Points on a hilly landscape, in no order, each with its height.
From any point a ball rolls to the lowest of the 2 points nearest to it. It stops when none of these is lower. Distance is the straight distance between rows; heights are no part of it.
Zefal (h 4.31): [ -9 -10 -19  -6 -15  -2 -17 -53 -23   0 -11 -14   8  19   7   1 -21   2
 -22 -34  29  22]
ranad (h 4.61): [  0  26  19  13  23  -9  -8   8   2   8   4  -9  14 -34  -9 -12 -11  -8
   8   7  -4   5]
sitom (h 1.51): [  3  -8 -13   6 -17  19  -2  22  -3  -1  -6  -5 -14 -10 -22  13   1  21
  -4  -5   2 -14]
vos (h 2.81): [ -9  24  12  -9   9  16   8   7  -3 -16  -5  24   3   0  28   3  10 -22
  12   7 -23 -12]
Vuk (h 2.10): [-15  11  -7   4  -9   0 -11 -36 -14  -6  -7 -13  -2 -18  44  -9 -24  16
  -4 -12  14  11]
roku (h 3.31): [ 13   6  15  20 -17  -3   2  27  21  -4   2  -8 -22 -13   1 -12   9  14
 -18  -3   3   8]
zil (h 3.32): [  0  26  33   5  24  -6  -9   6  15  -7  13 -25   5 -42  25   8  15  -8
   1  38 -15   5]
neno (h 4.97): [  6 -18 -15  -2 -25  -4  -7 -27 -35  -7 -15  40  24  25 -10  -2 -34 -20
  -5   8  27   7]
fuzo (h 3.03): [-10  29   6  -2  11  -1   5 -13 -12 -10   2  27   4  -7  34 -12  -3 -12
   6  10  -5 -13]
nekar (h 2.13): [ -5  -1   6   4 -22 -20  -3  -5   0   4   2   8  -2 -18  -2  -6  22   6
  -5   0   8  -4]
Vamot (h 3.62): [ -7  29  13  18  -5   9   3  19  -7  -4   3  13  -3 -31  13 -27 -16 -14
 -14  21  -9 -12]
dat (h 1.83): [ -1 -11 -14   1 -26  23  15  20  -6 -10  -2  22 -13  12 -18   6   7   6
  -3   9  -3 -15]
damef (h 3.79): [ 13 -14  11  -7  -4  -9 -16   7  29  19  -3 -20  18  -6 -18  13   9   5
   0  -4   3   5]
fugab (h 3.84): [-12 -15  -5   8  18  24   5  19 -25  -5   1  25  -6   9   2  15  -9 -15
  15   4 -26  -5]
dusar (h 1.87): [  8  -5   0   8  -6  16  -4  27   7 -15   3 -18 -19  -2  -8  18   1  13
   1  11 -14   2]
tof (h 1.47): [ -6 -17 -20  -7 -20 -10 -10 -48 -16 -17 -10   7 -13  40  28 -14 -14  -9
  -6 -15  29   2]
butov (h 3.75): [ -3  18  21   3   5  13  12  33  -5  -4   0   3   4 -16  15 -13 -10 -14
   1  11 -14  -4]
zok (h 3.30): [ 18   1  -6 -19   6  11  -3 -22   5  17 -12   9  16  16 -13  15 -31 -12
   9  -7  -5   7]
dator (h 3.13): [ 21  23  13  26 -24  -8   9  22  33  -8  15  -4 -33 -31  -8 -21   8  10
 -27   6  -2  -3]
tisu (h 6.93): [ 13  -1  26  -2  29  -8 -13   5  26  -6  21 -14   3   3  -5   9  17  -6
  16   3 -28  -2]
rig (h 5.81): [  3  -6   9  10   7 -42  -8   5  27   0  25  -2  -8  -2 -19 -21  37  25
 -20  -1  15 -15]
Leb (h 2.56): [ -1 -21 -13  -2   4   8 -18 -10  -1  20   1  -3 -14   9 -13  30  -5 -17
  -2 -14  -2  12]
Guma (h 5.95): [  7   2  15  18   1 -28  11  29  29  -2  13  -9 -23  -4 -10 -28  36  30
 -24   0  19   2]
pezi (h 1.63): [-24 -12 -13 -16  -8   1  -8 -20 -16  18 -17  11  -6   3  28  -6 -17 -11
   0  -2  19  -3]
Fot (h 2.40): [  8  15  -6   8 -10  13   5  24  -7 -17   3  17 -30   5 -11 -15 -14  -3
 -10   8 -11  -6]
Kisi (h 6.33): [  1   4  -4  21 -16 -11   2   7   6 -12  11  28 -36  -7 -15 -10  31  -7
 -27   1  11  -8]
Rinu (h 3.60): [ -8  24  27  -7  17  -1  -1   2  15  -1  14  -7  -6 -25  23  -6  24 -22
   5  22  -8 -11]
guko (h 6.23): [  9 -10  -7  19 -28 -22   4  10  14 -19  22  32 -28  21 -29 -18  30  11
 -26  -4  17  -9]
muro (h 7.18): [ 18 -25  -9  -6  13   9  14   7  12   2   4   2  21  31 -25   3  -1   3
  23 -13 -18  -1]
gelo (h 3.14): [ -6  14   6  -7  -7  28   7  20  -9 -25  10  18  -4   8   2   9  -9   8
   3  12 -26 -23]
menar (h 1.05): [ -6   8  -5 -13 -26  -5 -10 -21  -4  11 -13  19  12  -6  -3  -9 -28 -23
  -4   8  18 -11]
kepi (h 2.80): [  6   8 -15  21 -36 -16 -17 -40 -14 -13  -5  19  -5  -2   5  -9 -13  -6
  -7  -5  15  11]
didir (h 6.73): [ 17   6  -2   6  11  11  19  15  -4  -9 -10  23   3   8   1  -9   8 -18
  23   5 -23  -6]
Fum (h 5.96): [-15 -27 -16   0 -26   3   5  -9 -14   4  -9  -2 -21  16   2 -23   4   2
 -12   0  27 -11]
zabep (h 7.10): [  0   6  24   1  16 -14 -26 -15  16   5  16  -4  10  -1  12  13  22 -10
  10  -1 -21   5]
kam (h 5.47): [  3 -40 -11  11 -31 -28 -12 -10   8 -11   3   8 -13  30 -21 -16  22   9
 -20  -5  19 -10]
zaba (h 3.88): [-10  26  10  -9   8  21  17  29 -10  -8 -10  -2  -8 -23  30  -1 -13   7
  -4  19  -9  -9]
Pori (h 2.99): [  7   5  13 -10  29  15   7  13   9   0  -1 -17  14  -2  10  22  -5 -14
  22  18 -18  11]
nores (h 4.54): [  9  22  11   1  30 -13   8  17  10 -10  14 -20 -22 -25   3  -5  30  10
   2  25   1   3]
Ganar (h 2.94): [ 10  38  12  17 -19   3  20  18  11 -15   9  10 -14 -31  19 -23  10   1
 -10   9  -7   2]
mig (h 3.23): [  5   9   8  12   9  -9   5  18   2 -16  15 -50  -7 -25  -5  -7   1  36
  -1  16   5  15]
kiv (h 7.02): [ 10 -19  -1   4  10   5  17  19   6   6   4  16  24  15 -25  13   7 -13
  18   2 -25  -6]
Sok (h 2.24): [ 16  12  12   7   2   5   2  27  24 -18  16 -18  -5  -1  -4   1  13  18
  10  14 -21   1]
tup (h 2.33): [ -2  -3   2  -3  21  -3  14  -1  -9  -6   5 -35   7   7  16  -6  11  15
  24  -8   4  22]
ket (h 1.44): [ -7   1  -1  -5 -21 -17 -23 -37  -1  12  10  10   2  -3 -15   8   5 -15
 -10  -7  13  -3]
Mot (h 0.60): [ 19   2 -12   1 -23 -12 -12 -12  -1  14 -19  18  10   7 -22  -1 -24 -22
   2  -4  21  -1]
tode (h 2.68): [ 11  21  -1  12  10  16  -5  13  -1 -10   4   9 -16 -12 -11  -4 -16  -8
   9   6 -20 -10]
Fop (h 2.85): [  2   1   0  15 -12 -22 -23 -11  -6   5  12  13 -16  -5   6 -17   0 -23
 -12   7   4  -7]
taru (h 3.09): [  8  13 -19  15 -29   0 -10 -15 -18 -19  -4  31  -6  -3  -9  -8 -14  -4
  -2   0   5  -1]
topu (h 4.16): [ -3  16   2  -1  -7   0   1   1   7  -8   1 -20  -4 -21   9  10  10  18
  16   7  -7  -3]
kivo (h 3.42): [ -9  15  21  -6  20   4 -17  -4  -5  24   2 -13  16 -16  18   5 -34 -17
  -4   1 -11  13]
sukob (h 5.00): [ -2 -15 -19 -10 -23 -19   1 -44  -7  -2 -11   3  20  26 -18 -16   2  -6
  -8 -18  33   0]
Kunu (h 1.07): [-11  -6 -18  -5 -26   8 -13 -39 -15 -12  -6  14  -2  19  24   8 -20   0
   0  -6  17 -10]
nem (h 2.74): [ 11  38  28  11  -6   7  24  38  15 -26  23  -3 -11 -17  16 -18  25  14
 -11  15 -20   7]
tubo (h 2.59): [ 11   9  16  23  -1  -9 -18   4   7  12   2  23 -17 -16   2 -10  -4 -31
 -15  18  -5 -10]
vol (h 6.57): [ 14   7  11   5  23  -3  14  24   7 -10   3   8   0   6  16  -5  20 -19
  20  11 -25   7]
vanu (h 5.57): [-19 -28 -24 -20   6  16  19 -19 -20  18 -19  -4  19  28  18  17  -2  -1
   0 -24   9  18]
teno (h 2.20): [  5   9   9  10 -21   9  12  42   1 -13  15  31 -21   6 -20 -11   8  -9
 -28  11 -12 -10]
Maf (h 7.24): [ -3  -2  18   2  20 -22 -23 -22   5  16  19  -7   5  -9   4  21  11 -14
  -4 -10  -6  23]
Ruko (h 3.64): [-26  29   5 -17  31  -1   2 -11 -23  11 -15   4  17 -25  19  11 -20 -12
  11   6  -5   0]
kevot (h 2.54): [  4  19  12   3 -12  17  18  31  13 -28  18 -13 -16  -7   6  -8  20  25
  -3  10 -18   2]
Malus (h 6.47): [ 12 -26   1 -10  25  -2  -3  -3  17  21   5 -24  22  19 -20  18  -2   5
   5 -24  -3  21]
dapo (h 3.57): [  8   8   1  22   4 -11  -5   5  14  -3  15 -29 -12 -30 -11 -10  -3  26
  -6   2   8   3]
Bog (h 4.85): [ -9 -10  13  -6  12 -11  -7   1   5   8  15 -17   7   2 -10  -9   4   5
  11  -5  -2  -3]
sufo (h 2.22): [ -1 -30 -10  -5 -13  10 -11 -12   1  11   3   7  -4  14 -14  31   8  -8
   6  -5  -8  -7]
kalir (h 2.04): [ -6  -2  -3  -1 -29  20   8  28  -2  -7  10  33 -16  15 -10   5   4 -20
 -13  16  -8 -18]
fosa (h 5.49): [  7 -30 -28  -2  -3  21   9 -11 -15   3  -3  -3   2  35 -18  10 -25  13
   6 -10  -4   0]
Sinul (h 4.17): [  2  19   0 -29  -1  12  -8 -27   5   8 -13 -14  26  -5  21  31 -18   2
   6 -17  -7  15]
liba (h 5.74): [ -8 -23 -18  -9  -7  23  15 -13  -7   4 -24  -1   2  13  17  19   9  -3
   9 -13   6  10]
Dum (h 3.92): [ -9   2  -9 -35   2  13   3 -36  -5  13  -7 -20  21  15   7  16 -22   5
  -2 -26   4   5]
Pipof (h 5.33): [  7 -38 -16   7 -32 -20  -1  -1 -10   0   0  22   4  29 -22 -10   9  -2
 -10   0  21  -4]
mez (h 4.06): [ 12 -11  15   0  -8  -1 -10  11  20  15  -3   2   8   2 -15  10  -9 -14
   3  -3 -10  -6]
kena (h 5.82): [-17 -33  -2   5 -20   0  -1   7  -6   3   5 -12 -17  15  -9 -16  17   8
  -8  -7   7  -8]
Kir (h 3.18): [  6  -6  -7  16 -20 -18 -13 -21   1  -9  11  14 -25  12  -9 -20   8  -2
   0  -4  10  -3]
tepi (h 2.45): [  0   8 -10  11  -7 -11 -20 -44  -8  -4   3   7  -1 -10  24  -7 -14  -4
  -3  -6  15   6]
Zibap (h 2.34): [ -8  10  12   4  -6   7 -27  -1   3   7   4  27  -5 -11   1   7 -20 -40
  -6  20  -5 -14]
Teg (h 6.44): [  1  11  16   4  16   7  21  41   1 -13  14   6 -16   6  -1 -12  28  -7
   2  17 -18  -4]
Zise (h 4.00): [  2 -30  -7  -8  30  13  23   8   1  13   8 -40   6  21  -1   7  -2  17
  22 -10   0   9]
Lil (h 5.21): [ -6  -9  11 -19  26  -5  12  -5  -5  32   0  -7  17  13   3   2   0 -24
   4 -13   2  21]
Potod (h 1.53): [ -6 -15 -19 -11 -10   3 -20 -44 -11   7   3   6  -3  25  10  10  -2 -14
  -3 -18  12  10]
mip (h 1.65): [  7 -25 -17  -1  -7   9  11   9 -14   7 -10  28  -6  25  -6 -11 -12 -17
  15   8   6  -4]
rolo (h 1.03): [ 14 -19  -3  -7 -17 -14   0 -12  -4  18 -13  25  26  22 -17   2 -16 -29
  -2  -5  18  13]
vuf (h 4.62): [-13   3   9   4  -1 -25 -10 -15   8  17  15 -18  10  -8 -12 -20  -1   7
  -1   4  11 -10]
gim (h 6.43): [  5   1 -11  -1 -25  -7   1   0   2 -19  14  36 -33  11 -22  -3   6 -15
 -21   9  10 -17]
vetom (h 2.28): [  2   2   6 -12  28  14   6  10  -7  19 -19  23   8   7   9  12 -18 -45
   7  10 -11   1]
sotus (h 3.44): [ -7  30   7  17  -5  -8  -4 -14 -14   6   7  15  -3 -22  16 -29 -19 -13
 -10  12   9 -14]
Fud (h 1.81): [ -1 -11  -2  -4 -21  -6 -16 -18  -5  -1   0  24   1  14 -12  12   4 -22
   0   5   1  -4]
vem (h 2.95): [ 13   0  11  -9  -2   7  -9 -14  12  14  -6  18  30  10   3  11 -18 -41
   5  -9 -10   8]
gobaf (h 3.35): [ -9  16 -16 -18  18  25  12  -3 -16  -7 -10   9  11  -1  15  24 -27  13
  19  -4 -17 -10]
Fumuk (h 1.04): [  3   3 -16 -10 -34 -14 -14 -39   9  -1  -6  -1   0   3 -11   0  -6   1
  -9  -3  15 -13]
rilot (h 6.28): [ 12 -24   5   1  31 -22   0   5  14  19  -2 -11  14   9 -28   8  17  12
   5 -18   3  13]
Veli (h 4.43): [  5  23  22   8  26   0  -7  10   7   6   7   1  15  -8  -9  -9  -3 -26
   9  16 -20  -6]
barud (h 6.78): [ 14 -19  20   7  25  -9 -13  13  24   9  16  -5 -11  11 -14  14  25  -1
   2   1 -13  -8]
Derik (h 4.29): [  7  22  10  -6  33 -10  24  30  -3  -4  -7 -20 -13 -22  17   5  17   4
  12  31   3  10]
Moti (h 2.03): [  6 -21  -9  -8   9  23  11  10  -2  14 -19  24  -5  20   9   6 -21 -41
  11  13  -7 -10]
vipiz (h 4.44): [  6  17  -4   8 -13   8   2  -1  11 -22  -2   8 -20  -9  16   7  10   7
   6   2  -6  -3]
kilu (h 5.97): [  6 -24  11  13  23 -29 -10  22  33   9  13   6   9   4 -25  -2  33  25
 -15  -4   9 -15]
Tiga (h 5.25): [  0 -21 -13   7  -1  27   7  10 -20   2  -2   9   5  17 -21  17 -19   4
  15  -9  -8   3]
Vob (h 3.63): [ -2  25  24  -5  25   2  -9  -8  -1   8   2 -25  18 -28  24   5 -23   7
   5  12 -12  19]
dakip (h 4.07): [-11  22   0 -16  17   6  21  24 -10  -9  -5 -22  -4 -12  25  -4   0  11
  20  21   1   2]
Zura (h 2.50): [ -4  10   4 -13  11  10  -8  10  -9  22 -15  10   5 -13  -3  14 -17 -25
   1   6  -1  -5]
Tora (h 4.38): [  5  15  15   1   4 -27  -5 -14  26  10  20 -18   8 -28 -23 -18  12  12
  -5   5  16 -15]
gosem (h 4.30): [-10  -4 -14   8  14  23   4  14 -18  -7 -14   2 -14 -10  12  17  -6  15
   7  -2  -7  10]
tofus (h 2.36): [-15  16 -17   2 -11   6  -3 -16 -21 -21  -7   4 -15 -11  36 -13 -14  16
   1  -8   7   0]
Fituz (h 3.66): [  3  -2 -13 -34   4   8   8 -33   2  11 -12  -3  13  20   8  20 -15 -19
  16 -18   1   2]
susi (h 6.08): [  5  -4  19  15  23 -20   4  49  34   3  12  10  -3  -2 -31  -3  42  17
 -17  10  -5 -17]
Rul (h 4.77): [-16 -10 -15   4 -15  14  -4  -8 -25 -11 -15 -26  -4   4   0 -12  -7  25
  -5 -13   5  -2]
fut (h 4.26): [  7 -28 -24   2 -23  12  11  -4   4  -8 -24 -25   3  16 -20 -12   6  19
  -5 -25  15  -8]
zufuv (h 3.37): [  2  11  -6  18 -13  16  -6   4 -18 -18 -12  39  -1  -4   5   8 -22  -8
   3  -3  -7  -3]
Kis (h 4.11): [ -7   7 -10 -12 -11  -8 -21 -49 -15  16  -8  -6   5  -8  17  13 -24 -10
 -17 -28  18  20]
fogod (h 3.36): [ -1   7 -11 -14   2  39   7  19 -14 -11 -12  16   7  -4   6  18 -26   3
   9   7 -20 -14]
lub (h 4.76): [  2 -12 -27 -11 -18  -5  -6 -43 -22  -2 -14  15  27  26 -20  -3 -28 -14
  -4  -7  28  15]
Sinam (h 2.84): [  5  -8   5   0  16   1  10  17   0  -6   2 -43  -1  -9   2   3  12  37
  15  14  -2  16]
sufet (h 3.83): [ -6  22  12  -2   5  -7  -6 -13  17   0  20  -7 -15 -11   3  -4   7  -7
   6  13  -5 -22]
Bifan (h 6.17): [  8  11  28  18   8 -14   2  33  26  -7  26   8   5 -18 -29 -14  27   6
 -19  16  -7 -12]
mude (h 2.75): [  0  -8   5 -18  26   3  11  -8  -8   4   2 -34  20  12  29  17  -2  15
  16  -9  -5  30]
Zuzu (h 1.80): [ -7   1   9   5  -5 -30 -20 -15   5  22   8  13   4 -15  -7   6  26 -21
  -6   1   9   0]
tol (h 4.22): [  8   9  -5  10   0   7  -6   7  -6  -7  -5 -24   4 -17 -25   8  -6  29
   8  -9  -4  13]
tuv (h 3.65): [  7  18  28  16  12 -24  -8   2  20  11  17 -32  21 -40  18  -7  11  -1
  -4  25  -6   3]
faf (h 3.43): [-25  15   8 -20  29   7   1   0 -24   2 -16 -13   0 -15  42  16 -10   0
  11   9  -1   7]
lan (h 3.41): [ 12  22  27  21   0 -19  -1  24  12   4  14 -13  10 -35   3 -16  16  13
  -4  11  -4   8]
nafa (h 4.05): [ 15 -10  -8  10 -10 -21   4  11  20   7  -4  -2   4  13 -42 -28  11  18
  -9 -12  24 -12]
Mufu (h 5.05): [ -8  -8   6 -15  11  -3   0  -1  -8  21   4  -3  15  11 -15  -6  -6 -18
  14  -2  -2   1]
tur (h 3.89): [ 12  14   4  20   0  -8 -14   6   9 -10  11 -10  -3 -24 -28  -4  16  25
   1  -6  -1   2]
Nak (h 5.01): [-11 -12 -22   3  19  21  13   0 -31  10 -12   2  17   5  -8  23 -30  16
   9 -19 -12  13]
pitu (h 2.93): [ 15  34  19  16  -5  -9  24  38  29 -16  30  -1 -18 -16  -9 -21  22  24
 -26  10  -1   0]
vafa (h 3.59): [ 17  -5   3 -19  29   4   9   3  13   3  -6 -45  -5  14  -7  15   0  13
  22  -4   5  17]
Pupad (h 3.25): [-14   6  19 -24  34  13   1   6 -13   7  -3  -9   9  -8  30  32 -11 -12
  12  16 -14   8]
melo (h 3.24): [ -7  36  -3   2   3  -4  -2 -23 -15  -8   0  36   0 -12  16 -17 -25 -24
  -5  21  -3 -20]
vugi (h 2.64): [ 16   8  13  -8  23   3   1  -7   9   4  -2   7  17   3   6  15  -9 -27
  18  -6 -20   7]
zub (h 2.63): [ -9   7  -1  -4 -19   9  -9  -3 -11 -15   3  11  -8   2  24 -13 -27   4
   2  -1  -6 -13]
fezod (h 4.78): [-19 -27 -27   3   0  24   5  -6 -28   3 -25 -18   9  13  -9  16 -23  26
  -2 -20   6  11]
kab (h 4.42): [  6  10   4  -6 -11  -1 -11 -25  12  -1  -4 -11   8 -10  13  11 -13   2
   5 -14  -5  11]
tumu (h 4.25): [ 11  -7   6  13  -7 -26   5  26  19  12   3  25   0   2 -32 -27  12   0
  -9  -2   9 -21]
mamo (h 5.64): [  0 -29   3   8  -5 -19 -15   0  14   4  17  -1 -13  15 -23 -12  27  13
 -12  -4  10 -16]
Mubup (h 1.84): [ -7  -1   2  -9   1  12  13  -3  -6  -5  -7 -23   4  10  20 -21   5  16
  16  -9  -1  -5]
gusuf (h 4.27): [ 10   7  16   1  11 -13  -7  20  27  12  -3  10  16  -2 -15  -5   0 -29
   2   9  -9 -10]
veva (h 4.10): [  9  12   8   3   7 -26   9  13  29   0   8 -17   6 -16 -16 -24  24  26
   5  -2   7  -8]
Rop (h 5.39): [  0 -24  -3 -17  20   3  10 -17 -15  26  -5 -12  14  21  12  14  -3  -3
  -1 -29   5  27]
Pugef (h 6.27): [ -2  16  25  15   9  -9  -7  37  18  -5  21  15  -4 -20 -14  -3  29 -16
 -19  24 -25 -10]
Dodop (h 4.08): [  5 -17 -11  12  10  29  15  29 -15  -3  -9  10  -9  -3   0  29   6   1
  14   5 -22   7]
Bisan (h 1.37): [-11   0  -8 -24  -6  -8  -9 -35 -15  18 -18  22   3   8  20   0 -26 -28
 -10   3  27   2]
Firab (h 4.66): [ 15  10 -13   7 -20   3  -8 -13  11 -17 -11  -1  -3   1   7  -6   1  13
   9 -14  -2  -1]
gudap (h 6.65): [ -5 -17   7   6  19   3   0  11   5   9  13   3 -22  15 -13   7  14 -10
   8   1 -15  -8]
liga (h 0.64): [ -8  10 -18  -5 -40  -5  -9 -37  -5 -19   4   3 -10  11   7 -10  -5   2
  -7  -2  18 -26]
rera (h 4.49): [  5 -19 -13  -4   0   6   8  -5   0  12 -21 -29  11  13  -7  -4   5  15
  -1 -20  11  10]
Zuro (h 4.75): [ -7  -6  -9 -11  -6   0  -1 -31  -7  13 -11 -37   6  -4   2   3  -2  12
  -5 -27  20  15]
Satep (h 2.88): [ -8   5  -2   1 -14  13  -5   8  -7 -15  13   1   2   2  -1 -13 -10  14
   3  -3 -17 -13]
mivu (h 6.14): [ 13  -9   5  24 -12 -26   8  28  23 -16  15  26 -19  15 -24 -14  39  26
 -25  -6   1 -13]
bipus (h 7.37): [ 26 -23  -8  10  -7   0   6   4  10  -9   8  13   7  28 -28 -13  -3   5
  12 -10 -12 -10]
duz (h 2.01): [-11 -10 -17  -3   8  -1   6   1 -12   7 -12  19 -15   7  -4   7  -8 -13
   3   2   7  -1]
vode (h 2.23): [-10   5  -7 -23   9  15  19   0  -9 -14  -7  -3  13  10  28   0  11  14
  26  -5 -12   6]
Niza (h 3.93): [-19  13  -3 -13  15   6 -16 -37 -18  15  -9  -4  11 -14  21  24 -26   3
 -10 -14  12  14]
naz (h 5.89): [ -7 -37 -27   1 -28  21  17   0 -12   1 -21  13   2  22  18  21  -1   8
   9 -10   2   0]
bife (h 3.82): [  8  -4  -5  -1 -12  -9   7  14  15   0  -6  -9   7   3 -20 -24  17  16
   2  -6   6  -3]
vugam (h 6.88): [ 12 -17   8   6   7   5  22  18   1   3  -2  23  24  19  -2 -16   7 -15
  21  -2 -21   2]
vin (h 6.11): [  7 -27   3  19  29 -28  -3  22  16  17   3 -16   4   6 -22  -9  24  24
  -2 -15  13   1]
bugu (h 3.21): [ -6  14  15 -15  -1  -3 -26 -20   0  18  -6   3  26  -7  13  10 -26 -31
  -3  -9  -6   8]
Kuv (h 5.75): [ -5 -38 -35   4 -13  17  -7 -30 -27   4 -11  -7   2  33 -22  12 -27   2
  -6 -21   9   5]
Zomuv (h 4.98): [-15  -9 -23  -9  -2   7   3 -31 -24  -7 -13 -19   3   8   6  -7  -3   9
  -3 -21  19  -2]
dafu (h 3.53): [  7 -18  10  11 -10 -16 -14  24  27   8   3 -13  -4 -14  -6   0  18  14
  -6  -3   2   2]
gepit (h 5.18): [ -1 -35 -12  -4 -25 -20   4 -17  -6   4 -11   4  19  34 -19  -8  20  -6
  -5 -15  24  -3]
zare (h 6.09): [-11 -17 -33  -8 -31  11   7  -9 -22  -2 -22  16  -3  15  -5  -9  -7   3
  -5  -5  14  -6]
taza (h 4.52): [-11  -7  -9  -5  36  23   8  13 -17   8 -12 -18 -11  -7  13  32 -24   8
  17   3  -2  17]
Direm (h 3.61): [ -8   0  -4  11  19  10  -5   1 -25 -10 -12  35   7   9  19   7 -23 -15
   5  -6 -19   8]
dusi (h 2.32): [-16  -4  -5 -17  10  13 -11  -8  -5  17 -10  -4  -5   4  -2  24 -16  -8
  -1  -4   4   0]
fusus (h 2.12): [-24   7  11  -7 -14  -2   2   5  -7   0 -10 -25   1 -29  42   1   4  14
  -1   7   1   8]
vunu (h 6.52): [ -5 -11   8   6  26   6   6  43  -3   0  13  18 -23   9  -9  -2  22 -18
   5  17 -24 -18]
buno (h 2.09): [ -5  -9   6  -9 -17   9  -7   3   3   3  -4  31   8   4   2  11  -5 -25
  -1  15   0 -10]
madi (h 6.53): [ 18  -9  -1  -6 -15  -6   2  13  20  -3   6  35 -18  25 -28  -1  19 -16
 -10  14   5 -18]
gemem (h 4.15): [-12  18  -9  -9  14   8 -16 -27 -17   3   0 -30   3 -14   4  11 -22  22
  -1 -13   4   6]
dakan (h 2.70): [-13  30  13 -10   4  -4   7  12  -1  -1   6 -44  -9 -42  15   0   5  16
  -7  28   8   2]
lave (h 4.53): [ -6 -10 -19   5   0  14   7   1 -20 -17 -17 -30   6  -6 -16   9 -10  31
   6 -13   4  17]
lisu (h 3.19): [ 19  -8   6 -11  30  -1   1  -4  18   1   4 -45   9  11  11  21   4   8
  14   5  -7  36]
Lok (h 6.70): [  4 -31  -9  -6  17  -4  -9 -19   7  10   6 -38  12  24 -31  10   9  22
   4 -28   7   6]
Zud (h 6.05): [ -4  -6   1  14 -17 -21   8  33  30 -15  29   5 -26   5 -18 -23  47  32
 -35  -7   5  -8]
Bunu (h 3.77): [-23  34  -3 -20  27   1  -9 -19 -22   7 -19   8  14 -20  32  21 -36   5
  -7  -9   3   6]
dul (h 1.88): [-25   3   4 -11  -5  -3   2 -12 -10  19 -13  -6   4 -15  37  -1  -6  -8
  -4  -4  10   2]
lazi (h 2.43): [ -6  12  12   2   5 -10  -7   5  -7   7   2 -39  -4 -37  24   3   5  19
  -1  20  13  25]
mefa (h 3.00): [ -1  38  22  -1  15  -9   3   5   4 -10  13 -29  -1 -37  34   3   5  14
   5  42  -4   9]
Penu (h 6.64): [ 12  -1   5   1   7  -5   8  28  24 -12  15  18 -25  12 -28  -2  27  -1
  -3  10 -12 -15]
Dimar (h 4.50): [  0 -23 -22  -2 -19   0 -14 -57 -29 -12 -11   1  12  42   2   7 -30   1
 -21 -23  19  13]
poto (h 3.02): [  2  20  -6  -5  16  12  -7 -14  -6 -10   2  12  -2  -3   0   8 -27   0
  11   3 -13 -12]
Leker (h 3.16): [ 10  33  17  31  -7  -8   4  16  17 -15  15  -8  -1 -44  24 -19  15   9
  -6  15  -5  10]
kevo (h 6.03): [ -2 -38 -32  -1 -35  23  27  -7  -9  -5 -28   6   3  23  -2  -1  -3   8
  -7 -11  11  -3]
dese (h 2.41): [ -1  25   1   6  -7 -13   7   3   3   0   5   4 -13 -29 -11 -18  25   3
  -7  10  20  -8]
matok (h 4.04): [  4 -16 -17   3 -32  10  16   8   6  -7 -18  -3  -4   4 -11 -21  16  16
  -3 -12  10  -5]
Fubi (h 2.55): [ -3   4   1 -12  -1  18  20  10  -8 -14 -13  20  18  11  29  11  -3  -2
  22   2 -20   0]
miku (h 6.35): [ -3  27  21  10   2  -3  14  31  14 -13  20  12 -20 -19  -1 -17  28 -13
 -16  21 -10 -16]

Where does a ball stop that starts at each point below?
kevo | bife
gosem | Vuk
Derik | Mubup
sufet | Mot
Rul | Mubup
fosa | Mubup
Dimar | vugi
tuv | Mot
gusuf | sitom
